Points on a hilly landscape, in no order, each with its height.
A climber steps from a point to the highest of its 2 nearest points, and stops where none of them is higher. Distance is the straight distance between rows; heights are no part of it.
<573> (h 2.59): [137 104 170 160 139 173 115 102 152  71 145 161 120 111 140 142  90 129
 161 140  83 109 116 104 174 160 143 101]
<758> (h 2.21): [129 151  80 159  99 124 116 159  54 184  80  77  86 133 133 153 138 153
 130 130 144 143 121  83 106 121  67 108]
<414> (h 4.05): [143 141 120 138  58 154 144 131 104 118 158 145 125 146 162 112 137 118
 126 159  94 101 135 119 122  89 128 128]
<88> (h 3.92): [112 150 137 120  76 149 164 128  76 152 142 156  78 136 110 136 165 162
 108 109 112  80 138 164 103 172 122 151]
<148> (h 3.09): [ 90 108 108 108 146 100  91 119 167 123 158 134 202 126 127 116 101  67
  74 124 161 147  98  62 123  75 130 122]
<890> (h 5.54): [172  93 172  95 188 100 128 131 215 119 152 149 135 131 121 180  90  84
  98 108 134 137 113 122 140 129 118 144]
<665> (h 2.10): [ 85 165  98 170  82  99 107 146  76 197 107  99 104 137 142 101 135 145
 142 127 109 184 123  94  99 154 167 137]
<930> (h 4.88): [167 120 185 115 182 122 139 147 182 142 133 144 116 159  93 175  93 104
 134 111 144 137 117 120  95 115 141  87]
<787> (h 2.11): [128  96 157 150 167 124 128 117 149 110 140 135 111 107 129 141 108 145
 102 138 106 110  84  83 145 189 155  75]
<90> (h 0.18): [184  88 132 128 139 159 157 143 174 103 164 106 100 125 143 119 127  96
 129 123 153  99 169 182 173 130 145 134]
<189> (h 2.77): [142 130 130 109 156 164 140 126  87 135 123 123 117 114 111 146 208 171
 113  74 142 132 139 135 136 210 143 111]
<487> (h 1.59): [ 63 173 133 141  95 132 150  93  71 200 105 122 126 103 133 156 181 143
 151 122 157 159 114  92 109 151 145 138]
<733> (h 6.11): [113 164 103 136 174  80 144 163 155 122 131  89 128 114 143 162 149 134
 137  96 139 141 101 100  71 125 105  92]
<301> (h 1.98): [108  95 146 172 117  78 103 173 108 126 121 126  80 162 116 118  78 141
  97 144  80 144  80  78 112 109 102 133]
<843> (h 0.55): [138 154 116 131 161 130 163 165 141 139 107 108 125 110 148 114 180 163
  86  92 160  73 132 106 112 176 146 142]
<871> (h 1.65): [172 123 136  99 124 158 111 118  67  61 134 188 109 148 117 157 172 157
 121  99 123  41 138 201 103 177 153 191]
<908> (h 4.78): [121 111 175 126 127 113  84 183 121  99 148 139 138 153  69 113  74 123
 162 124 114 142 109 120  98  58 125 106]
<259> (h 1.78): [152 122 154 120 132 168 106  93 129  78 140 203  87 144 126 163 133 142
 153  67 120  49 166 204 121 167 178 172]
<724> (h 2.22): [187 107 105 104 196 133 116 120 102 121 136 112 130 139 123 148 178 167
 106  82 153  87 112 134 148 214 168 102]
<1073> (h 4.06): [126 123 203 149 154 145 140 138 139 139 141 148 102 149  98 155  78 134
 152 129  88 142 105 124 113 125 119  95]
<913> (h 2.31): [100  93  90 128 106  71  83 204  99 147 116 110 113 132 142 133  95 128
 111 135 122 164  77  52  97 105  80 139]
<433> (h 4.77): [112 137 156 121 110 109 131 145 141 147 155 123 176 129  80 114  67  95
 183 149 176 173 112 141 124 100 176 118]
<317> (h 4.34): [126 136 156 110  83 115 126 185 103 105 137 149 111 158 114 113  85 130
 160 171  79 158 119 163  92  57 113 138]
<323> (h 3.96): [135 140 114  89  80 126 129 161  86 120 109 118  98 158 117 118 146 139
 159 191  96 140 151 183  74  84 118 131]
<774> (h 1.45): [147 134  67 120 100 134 136 184  82 178 100 110  90 180 126 128 146 176
 130 147 130 109 117 134 121 138  52 120]
<778> (h 3.95): [186 164  88 124 165 152 120 159 106 121  98 110  85 157 134 143 216 143
  97  85 128 124 147 137  87 163 108  93]
<120> (h 0.80): [130 128 126 114 107 209 112  79 101 131 122 155 100 124 131 102 151 124
 123 100  79 100 179 167 107 147 150 141]
<928> (h 3.14): [161 136  97 128 116 140 116 136 152 128 129 137 114 181 128  86 147 164
 118 157  84 109 165 189 108 104 118 101]
<399> (h 3.04): [ 64 153 135 145  80 110 147  86 100 152  84 145 189 105 117  91 110 114
 162 139 160 220 114 141 134 116 171 160]
<940> (h 3.43): [115  60 125 133 130 117 127 150 160 142 151 124 142 118 139 109  91 100
 112 153 137 151  88  78 159 137 127 108]
<345> (h 2.69): [ 71 140 150 147 119 137 156  98 110 139 142 114 167  96 135  90 101 109
 149 129 122 175 136 145 144 104 120 159]
<516> (h 1.60): [167 135 109 119 162 135 106  85 163 123 168 130 142 122 120 121  97 130
 109 109 124  91 158 127 211 171 126 111]
<375> (h 5.37): [ 72 138 101 152 139 111 146  64 123 164  68 100 192 130 138 112 128 153
 126 155 177 170 146 112 132  72 115 164]
<590> (h 3.73): [216 145 115 131 128 193 115 121 149  77 143 167 123 165 151 139 112 100
 109 137 104  52 148 155 156 150 108 137]
<804> (h 4.18): [101 169 114 115 127 107 145  98 149 148 122 114 213 120 127 113  91  99
 162 140 191 159 131 111 139 105 162 111]
<468> (h 3.35): [167 135 109 102 136 162 135 128  96  87 113 118 118 138 128 123 226 168
 100 108  94 101 155 135 112 155 151 117]
<745> (h 2.26): [ 96 116 122  93 105 131 151  96  96 145 121 109 113  90 137 131 162 141
 140 105 166  74 181 183 130 135 147 187]
<1045> (h 2.65): [ 90 113 104 180 154 100 145 152 111 174  97  71 131 137 123 117 150 115
 100 119 173 191 105  99  66  90 105 114]
<832> (h 3.64): [128 160 118 116 130  92 146  84 144 121 157 117 205 114 158 162 113  69
 107 113 181 132 128  84 160 101 152 120]
<128> (h 3.11): [106 125  91 119  67 129 107 108  96 115 121 116 109  91 132  90 134 148
 156 162  99 111 189 180 131  87 120 148]
<1088> (h 1.00): [144 157 124 133 100 183 114  78 146 143 165 153 122 140 139 101 107 122
 158 113  82 131 176 146 124 131 139 110]
<652> (h 4.98): [134 156 118 120  73 157 159 144 120 119 139 154 121 136 132 104 158 150
 122 140 108  60 151 156 150 146 111 150]
<121> (h 3.06): [143 126 166 121 164  92 131  93 156 110 148 132 150 105 109 154  77  58
 105 146 174 131 101 117 123 130 171  99]
<557> (h 3.29): [ 95 168 157 161  83 103 127 146 120 141 113 142 214 129 111  63 107  95
 133 131 172 207  77  97 120 102 183 160]
<218> (h 1.97): [165 102 140 116 144 145 156 178 177 145 113 143  87 152 127 123 123 128
 120 134  90 115 122 124 119 112  69 129]
<66> (h 2.80): [144 106 166 142 143 172 113 104 151  91  89 162  92 145 124 120  95 159
 142 143  86  56 143 143 134 161 153 110]
<61> (h 1.25): [152  92 121 145 124 125 101 187 144 157 120 123  91 177 123 107 114 140
 135 162 104 165 112  92 123 146 141  72]
<894> (h 4.44): [214 105 124 160 173 151  99 110 176  70 144 153  90 144 158 161  99  92
 111 117 111  69 156 141 171 145 150 119]
<588> (h 0.43): [141  80 110 153 101 147  78 153 142  67 139 160  94 174 112 112  74 125
 143 183  83 116 146 155 169  83 110  92]
<178> (h 1.94): [129 116 152 115 133 169 138 105 138 119 168 173 101  92 121 146 169 148
 142  56 118  92 154 191 142 172 155 168]
<381> (h 1.37): [116 131  96 118 117 170 118  68 118  97 144  92 135  91 149 130 133  93
 168 136 146 124 184 156 161  86 110 128]
<168> (h 1.26): [117 118 116  87 140 144 141 103 117 142 137  88 159 104 154 136 126 140
 152 130 142 114 159 112 155  77  80 142]
<337> (h 2.86): [123 113 183 137 139 111 160 101 148 104 151 108 114 108  75 129  78  91
 119 142 169 133 129 164 123 101 159 122]
<924> (h 4.94): [211  82 144 140 178  98 118 106 205  77 170 153 115 127 141 174 105  96
 126 101 135 114 128 119 195 155 149 130]
<985> (h 3.03): [138 109 150 156 125 141  89 119 163  96 173 145 140 101 137 116  65  68
 124 154 111 129 105  69 172 133 141  92]
<445> (h 3.52): [133 112 121 104 116 108 127 139 115 133 131 100 107 136 104 104 130 158
 121 146  94 130 167 153 128  92  96 116]
<777> (h 2.24): [119 144 150  92 141 161 166 101 102 147 151 146 157 106 126 163 185 147
 144  76 139 143 150 161 153 172 141 154]
<180> (h 1.01): [ 62 167 124 118 111 123 143  70 111 160 114 140 143  84 166 150 198 159
 127 101 161 108 160 110 117 137 173 153]
<679> (h 1.51): [176 158 127 101 113 132 125 104 120  59 125 197 105 148 116 147 180 169
 119 144  83  59 148 220 132 166 142 140]
<874> (h 3.30): [ 79 164 109 199 134 119 123 133 103 176  47  73 135 113 140 144 132 124
 141 115 194 207  99 130  66 133  94 144]
<515> (h 2.62): [116  88  88  97  89 112 117 196 123 149 128 115 106 165 135 135 135 126
  96 181 106 128  87  82  85  82  73 137]
<901> (h 0.54): [126  95 116 126  74 166 104 119  98 114 151 152  98 172 131 101 103 139
 166 201  76 136 136 190 149 116 113 124]
<1023> (h 1.63): [ 96 150 124  96 163 106 172 105 124 153 118 107 165 106 140 167 149 157
 149 116 168 119 114 115 132 130  93 132]
<630> (h 4.87): [156 153  81 154 139 115 123 184 145 103 107  92  81 127 163 150 188 155
 113 106 116 129 125 125  83 128  89  75]
<303> (h 0.75): [121 182 142 140 127 128 155  96 130 140 118 120 136  83 149 110 160 139
 110 101 126  89 143 121 117 172 170 145]
<313> (h 1.61): [141 132  99  87 141 146 117  87 110  79 147 113 150  84 152 142 169 146
 151  98 121 100 175 166 168 137 132 135]
<369> (h 5.31): [110 145 182  88 141 109 125 150 121 106 168 139 149 117  83 145  74 110
 186 114 142 137 102 149 106  92 169  87]
<24> (h 0.67): [127 101 132 123  80 201 118  94 114  99 132 188  85 127 127 128 128 127
 155 169  76  81 146 205 120 144 137 135]
<132> (h 2.12): [116 109 134 130 143 139  86 136 149  80 136 102 143  90 128  94  70 111
 168 159  94 155 137 120 138  97 104 128]
<566> (h 2.68): [ 68  98 109 107  67 117 127 104  79 167 104 123  95 100 148 112 140 166
 169 150 118 104 166 168 124 129 124 186]
<591> (h 3.53): [102 127 145 149 120 100 137 153 147 132 124 141 187 110 104  80 128  87
 106 158 149 220  88  94 146 116 125 137]
<1010> (h 0.35): [125  98 157 153 126 107  96 132 154  99  97 159  76 166  97 125  67 143
 130 167  78 116 145 106 143 104 145  79]
<579> (h 3.44): [169 146 123 106  98 149 121 114 104  54 162 133 127 107 183 125 144  94
 143 147  85 106 133 114 126 110 167 121]
<389> (h 1.30): [166 171 138 109 140 129 120  83 147 139 158 130 162 108 121 130 105 100
 147 113 116 132 143 122 147 148 150  95]
<1016> (h 1.77): [126  92 146 122 157  86  97 151 185 149 117 139  94 119  96 167 123 114
  97 153 131 151  90  71 130 179 151  83]
<994> (h 3.15): [192 143 147 139 145 180 115 115 121  56  96 193  90 181 118 126 111 142
 100 129 103  18 148 174 143 164 151 139]
<170> (h 3.93): [107 101 133 126 153 126 166 123 176 152 138 118 183 111 132 114 141  94
  95 136 163 175 104 115 170 128 101 133]
<600> (h 1.58): [127 154 113 140  88 128 130 151 130 165 144 117 106 154 146 107 151 145
 141 129 108 151 125  97  99 150 161  87]
<1062> (h 2.36): [102  99 138 144 129 113 121  93 136 118 131  98 160 107 106  92  67 112
 145 159 126 176 119 142 189 113  90 141]
<656> (h 0.28): [202 130 151 115 150 173 140 164 126  87 125 128 116 107 126 117 158 109
 114  96 155  71 174 181 161 166 156 176]
<237> (h 2.63): [ 79 145 133 116  92 151 173 131  76 179 141 124  92 104 143 165 172 157
 173  99 143 114 120 137 104 147 131 141]
<574> (h 0.39): [176 117 149 125 171 144 152 164 167 102  99 105 105 119 156 101 146 137
  84 129 137  62 133 140 134 184 157 153]
<939> (h 1.96): [ 79 129 130 108 145 117 190  75 109 151 115 111 161 104 121 148 162 145
 148 113 203 119 140 178 131 106 137 165]
<877> (h 4.33): [ 43 162  94 147 134 119 166  86 105 167  36  99 162 121 127 131 161 161
 154 144 197 198 112 147  93 124 108 157]
<506> (h 6.24): [ 78 148  96 170 158  89 128 108 118 180  75  89 160 131 147 111 153 158
  99 112 121 173 130  80 134  97  84 153]
<543> (h 3.31): [127 112 107 108 146  76 113  88 158  91 171 136 192 103 125 168  75  43
  86 131 175 133 103 110 153 104 121 132]
<923> (h 2.84): [ 92 116 108 120 116  88  74 138 113 142 153 120 223 147 102  85  81 105
 123 111 173 174 100  79 157  62 127 141]
<96> (h 4.49): [110 100 117 109 167 115 167 142 165 173 103 110 165 127 148 144 182 100
  79 136 211 165 106  82 121 115 125 131]
<126> (h 2.67): [165 124 158 132 137 102 124  89 134  74 169 128  90 104 116 160  91  81
 132 126 125 114 149 167 147 105 152 117]
<156> (h 3.13): [121 131 109 127 107 126 142 147  85 159 111 111 112 143 151 137 131 133
 115 139 112 114 106  64 100  71  79 116]
<607> (h 2.64): [ 86 174 131 171 102 102 120 117  93 196  88 112 159 124 128  93 121 138
 162 127 142 240 102 117 108 167 160 152]
<175> (h 2.27): [133 142 148 132 111 127 142 178 155 166 120 116 130 142 141 106 105 131
 159 133  89 169 113  95 123 119  79 151]
<988> (h 2.33): [ 75  98 127 151 171  81 105 173 146 134 132 110 150 138 103 123 127 116
  86 103 147 191  77  84  84  97 107 123]
<1070> (h 2.57): [ 84  88 126 123 128  67  50 189 133 133 144 129 166 144  72 106  88 120
  98 116 145 177  69  80 127  95 115 142]
<1029> (h 4.00): [131 145 155 161  89 134 148 160 140 133 122 168  74 153 122 115 145 187
 141 161  66  98 119 170 133 146 124 144]
<1037> (h 1.86): [180 107 113 115 175 107 118  83 123  93 172 106 152 109 148 140 140 144
 110  74 125  96 133 139 182 179 145 134]
<873> (h 5.11): [149 122 121  87 169 101 152 154 165 145 145  93 145 118 158 148 165  93
 106 114 153 132 119  90 106 110 133 117]
<1071> (h 2.29): [165 121 109 137 111 124 125 201 150 146 109 154  86 183 134 150 127 127
  95 170 111 105 100 116  67 121  85 108]
<604> (h 4.89): [111 171  91 128 152 115 127 129 118 166  81 100 138 118 137 136 169 163
  79 100 129 121 143  58 135 131  61 127]
<567> (h 2.99): [123 152 136 146 141 145 150 141 118 170 115 135 110 125 110 139 111 156
 140 105  99 146 102 113 121 166  78 102]

For each start below, name the point where the climber stops.
<656> | <652>
<132> | <733>
<1070> | <369>
<126> | <369>

Call two points neighbours if one is among the 2 nearest of the other. Go from one point of each pair to the other, from neighbour to neighbour, staying as high as possible. Name the lowest point that can't be avoided.
<733> / <890> | <573>
<156> / <733> | <218>
<369> / <506> | <988>
